Each row is a point on a tangle of strands that fork, close into loops and nearly touch. The rows are in no order.
Points whose rows are less than 59.2 apart are linked; no others are.
Z_201: [ -7  -3   1  -9  21   4 -43 -23 -22  28  20 -13  -9 -15   4  32  26   1
   5   0]
Z_143: [ 25 -38   1   1  35  11 -18 -42  -2  12  -5 -41   8 -34  -3  65  29   2
  -7 -25]
Z_312: [ -2  33 -13 -32  14  47  17   7  11  12  39   8  18  31  24  -9  10 -10
 -22 -18]
Z_799: [  4 -16 -18  11   7 -45  17  35  10  12 -47 -12 -30 -21  17  -8  -6   7
   5   1]
Z_676: [  3 -44   5   4  22  15  15  14   5 -52 -29 -25   9  -4 -32   0  -2 -26
 -14  -8]
Z_80: [-14  55 -18 -22  15   7  -7  47  -5  26  -3   5  -6  21  26 -32  12   6
   3  -4]
Z_405: [-12   9 -14 -14  11   5   5  48   8  -4 -18 -10  -4  10   8 -27   3 -14
  -6   4]
Z_36: [ -3  14 -10 -26  16  34  15  14  15  -2  25  -4  11  20  11 -10   3 -17
 -14  -7]
Z_356: [ 13 -21  15  32 -15   1  29   4  14 -36 -29  -2  12  -5 -24 -21 -22  12
   7   4]
Z_63: [  0  36 -11 -14  -1   5  21  14  24  18  22   6  -4  19  39 -14  -9   5
   4  -6]
Z_217: [-11   8 -12 -18  -3   7  -9 -33  -3  17  56  18  -9   5  13  23   4 -13
 -11  -2]
Z_707: [-12  -1 -10 -21  13  27  18  35  16 -24   6 -14   5  23   2 -20   1 -30
 -10   0]
Z_690: [-11  14  11 -12   3   6 -38 -19 -28  11  20   9   0   3  -8  11  14   1
   7  10]
Z_194: [ 35 -22  17   7  16  20  -7 -47   9  -2 -14 -17  27 -30  -4  49  -1  25
  -4 -12]
Z_532: [ -9  29   6  -3  -4  -6 -16  19  -9  13  -6   4  -3  12   2 -21   5   6
  13  11]
Z_51: [  1  15  18  21 -27 -32  -9 -14  -5  19  -7  20 -14 -14  17   1 -14  39
  30   7]
Z_599: [  9  11   7  15  -3 -18 -19  -8  -2  29 -24  -3  -5 -23  12  17  -1  37
  18   0]
Z_475: [ 38  -3  22  -2   3  41  -9 -52   1  -6  -8   3  44 -15  -8  37  -4  35
  -2  -3]
Z_81: [-18 -44 -11   1  -2 -22  15 -24  20   5  46 -14 -34  -2   1  26   1 -48
  -9  -4]
Z_75: [  6  32   7 -10 -43  19   9 -33   2 -17  41  50  28  24  -2  -7 -19   6
  -7  10]
Z_500: [-23   6  11  20 -18 -40 -11  11 -14   9  -4  10 -32   0  -7 -22  -8   5
  24  18]
Z_458: [  0 -52   9  11  16   5  18  -4  15 -38  -4 -27  -2 -10 -31  11  -5 -30
 -15  -8]
Z_780: [-21  14 -24  -2  16 -34 -23  -9 -21  59  29 -14 -44 -12  41  27  27  -6
  15 -14]
Z_424: [-11 -11 -11  18  -6 -57  10  23  17  24 -23  -9 -42 -18  22  -3  -7   9
  16   4]
Z_716: [  9  15   8 -18 -25  41  18 -16  11 -27  29  31  32  30 -15 -14 -16  -8
 -17  13]
Z_509: [ -3  15 -21 -13  28  12  -6  14   1  35   2 -21   2  -2  27  11  30  -2
  -6 -22]
Z_17: [  7  18  14   9 -65  -9  10 -38  -2 -19  39  63  15  13  -3 -11 -31  15
   8  16]
Z_400: [ 19  -5 -21 -11   6  15  36 -23  32  15  35 -16   3   3  32  26   8 -20
 -15 -22]
Z_129: [ 21  -7 -39   0  17 -27  34  38  20  -1 -62 -14 -20 -15  32 -10 -12   7
  -9 -10]
Z_203: [-26  14 -12   2   7 -45 -27   3 -16  47  16  -9 -46 -14  28  15   9   0
  21  -1]
Z_775: [-25  62   3 -16  10   5 -30  30 -36  12  18  16   1  31   0 -30  16  -7
   7  12]
Z_829: [-3 26  1 -9 -5  1 -4  3  6 12 15  9  1 10 13 -6 -3  7  5  5]
Z_91: [ 17 -18   4  25  -2 -20  -8  26 -23  -4 -74  -3   2 -21 -24 -12   2  31
   5   4]
Z_197: [-15  -1   9 -18 -17  21 -14 -27 -15 -26  48  27  15  21 -33  -1  -2 -27
 -24  19]
Z_469: [ 16 -33  15  32   0  13  15   6  -6 -52 -48  -9  23  -7 -45 -18 -11   7
  -3  -3]
Z_592: [-25 -16  16  -2 -23   3 -25 -36 -27 -20  47  27  -1   9 -44   3  -1 -28
 -13  23]
Z_888: [-15   9   1  14 -14 -24  -6  45 -10  -6 -37   6  -9   6 -12 -48  -2   3
  17  19]
Z_949: [  5   0  26   6 -14  24   0  -1  -9 -25  -7   7  31  14 -28 -23  -6   1
   2  12]
Z_477: [-21  47 -15 -31  23  34  -5  15 -15  19  44  13   4  32  19 -18  20 -21
 -16  -9]
Z_940: [ 16   4  16  13  -1  -4 -19   0 -10  11 -37  -4  15 -18  -6   9   3  34
  11   3]
Z_318: [-21   1 -12  -2   0 -19   2  61  -2 -11 -36  -5 -19  10  -6 -47   1 -12
   5  20]
Z_26: [  4 -24  -1  -4  26   0 -26 -24  -7  26   8 -32  -5 -26   4  45  27  -3
  -1 -11]
Z_868: [ 34  -7  14  -7 -10  34   6 -55  15  -8  15  13  36  -7  -4  33 -11  24
 -12  -2]
Z_640: [  3  15  18  15 -49 -20  16 -26   3  -8  24  40  -2  10   3 -14 -30  22
  18  11]
Z_413: [-12  56 -18 -13   5  -3   7  34  12  32  10  10 -13  18  43 -24   3   8
   9  -7]
Z_565: [-12   0  10  15 -30 -16  27  19  20 -22  10  19 -12  14  -7 -39 -24  -7
  13  19]
Z_739: [-16   2  -6  11  -6 -49  -9  10   2  34  -6  -2 -41 -20  26   3  -4  13
  24   4]
Z_78: [-21 -19  16  15 -18 -21   9   6   9 -16  16   9 -23   9 -22 -19 -16 -18
   8  16]
Z_899: [ -4 -13 -10   6  17 -25 -15  13  -5  28 -27 -23 -20 -20  10  16  14   5
   0  -5]
Z_679: [  8 -14 -19 -21   2  26  42 -16  36  -7  44  -4   9  15  12  14  -2 -33
 -27 -14]
Z_389: [-24  54   7   1 -11 -20 -19  20 -26   9  13  22  -9  25   6 -34  -2   2
  21  22]
Z_834: [ 33 -36   1   0  21  22  -4 -62   8   7  10 -26  19 -29   4  67  11   0
 -13 -20]
Z_324: [-15  23 -24  -8  28  -6 -24   2 -15  53  17 -18 -20  -5  39  17  34  -3
   7 -20]
Z_393: [  4 -25  -9   7   5 -19  26  -2  30   8   2 -20 -18 -12  17  13  -6 -15
   1  -9]
Z_207: [ -3 -13 -10   3  10 -18   2  -5  14  23   1 -22 -18 -19  18  22   3   2
   4 -11]
Z_478: [-30 -15  22  19 -17 -26 -29 -20 -31   4  17   4 -24  -6 -31   0  -1  -4
  17  19]
Z_200: [-11   9  14  31 -33 -47  -2   8  -5  11 -10  20 -24  -6   5 -22 -19  29
  37  14]
Z_459: [-21  22  -4 -19   0   6 -26 -24 -27  15  54  20  -8   9   2  15   6  -9
  -3   9]
Z_728: [  8   1  20  10 -31  -2  10 -24  13 -13  11  27   9   3  -7  -7 -21  17
  10   9]
Z_941: [  3  21  17 -11 -26  36   8  -1  -4 -29  14  20  42  36 -24 -34  -7 -12
  -4  16]
Z_100: [ 30 -33  11  16  25   9 -17  -7 -13 -21 -54 -21  22 -30 -29  30   7  18
  -7 -16]
Z_498: [  8  -8  13  27 -28  -9  37  13  23 -31 -18  15   3   5 -13 -39 -30  13
  13  10]
Z_98: [-23 -27   2   5  -6 -26  14  -4  17  -5  31  -3 -33   1  -5  -2 -10 -35
  -1   8]
Z_231: [ 17 -17 -34   1  20 -10  39  36  28 -20 -45 -24  -8  -6  22 -11 -12  -9
 -13 -14]
Z_618: [ 14  16 -28 -13  -6  12  53 -19  42  21  51   6   0  17  50  11   4 -14
 -12 -27]
Z_925: [ 10  -8  23   6  -8  17   6 -18   5 -18   0   3  19   5 -20  -1 -13   6
   2   5]
Z_791: [ 19 -27   4  29   3  -4   9  16 -15 -33 -69 -11  13 -15 -35 -15  -7  18
  -4  -6]
Z_979: [ -3   4  12  17 -17  -3  -8  29 -20 -13 -43   2  19   9 -26 -44   0   8
  12  16]
Z_965: [  5   4 -16 -19  33  21 -10  31   0  12 -21 -24  14  -1  14   6  23   0
  -9 -17]
Z_983: [ 10 -36  -4   7  13  -3  34  -3  31 -20  -4 -23  -3  -8   2  14 -13 -24
 -12 -13]
Z_673: [ 16  -7  -9 -17  -4  34  46 -16  43 -26  30   8  24  15   5   4 -20 -17
 -26 -11]
Z_530: [  2  16   6  -1  -1  11 -19  38 -21 -12 -51  -4  23   8 -12 -31  13  11
   6   7]
Z_617: [ 18 -20 -27 -10  33   7  14  38   6 -26 -52 -26   3  -9   9   3   4  -9
 -19 -21]
Z_778: [ 19   2  10  -5  -8  25  30  -8  29 -19   7   4  21   7   1   1 -18   4
  -8  -4]
Z_586: [ 29  -8  24  16   6  16 -25 -18 -18  -5 -48 -11  33 -25 -21  16  10  36
   6  -5]
Z_239: [ 13  -7  -5   1   9  -7  -8  40 -16  -3 -67  -8   4  -9 -10 -11  10  18
   0   3]
Z_507: [-31 -23  20  11 -24 -13 -26 -38 -31  -9  38  18 -18  -2 -41   5  -4 -17
   5  22]
Z_256: [ 17 -44   7   5  30  19  -6   9 -10 -44 -45 -27  18 -20 -33  18   7  -9
 -16 -21]
Z_742: [-23  60  -3 -28   9  16 -20  15 -29  10  42  24   4  37   8 -24  11 -13
  -6  10]
Z_567: [ 23   5  -2 -24   1  47 -10 -61   4   7  36  16  34  -3   5  44   2  15
 -21  -5]
Z_296: [-36 -14  17  24 -14 -46 -30   9 -26  12  -2   1 -40 -12 -24 -10   0  -3
  23  20]
Z_922: [  5   3  -2 -19 -10  26 -12 -48  -1   2  43  22  13   2  -4  29   0   1
 -15   3]
Z_542: [-17 -11 -11   6  17 -41 -38  12 -17  43 -12 -18 -35 -25  11  20  24   1
   8  -5]
Z_481: [ 11  -8 -16 -19  33  29  -6  39  -8 -23 -47 -22  21   3  -3   2  18   0
 -16 -18]

A fork is a point with three links, a tip a point with one. Leave the first point through the second and follow the links. Name the first fork or tip that comes.
Z_424; Z_799: Z_203
Z_899; Z_207: Z_197
Z_36; Z_707: Z_81
Z_91; Z_239: Z_80
Z_728; Z_640: Z_925

How many points has the smallest loop of links through each point below? Write - if it is on no loop.
Z_868: 12
Z_17: 8
Z_739: 12
Z_979: -

A tip is a point with one link. Name the tips that can be reached along the links from each point below, in the order of the rows.
Z_979: Z_80, Z_81
Z_324: Z_197
Z_17: Z_618

Name the points in between on the shortest way along the links from the first point to the second, in order.
Z_532; Z_565: Z_389, Z_775, Z_742, Z_477, Z_312, Z_36, Z_707, Z_405, Z_318, Z_888, Z_979, Z_530, Z_239, Z_91, Z_791, Z_469, Z_356, Z_498
Z_296; Z_739: Z_500, Z_200, Z_51, Z_599, Z_940, Z_586, Z_100, Z_256, Z_676, Z_458, Z_983, Z_393, Z_207, Z_899, Z_542, Z_203
Z_17; Z_400: Z_640, Z_728, Z_925, Z_778, Z_673, Z_679
Z_393; Z_481: Z_207, Z_899, Z_542, Z_203, Z_780, Z_324, Z_509, Z_965
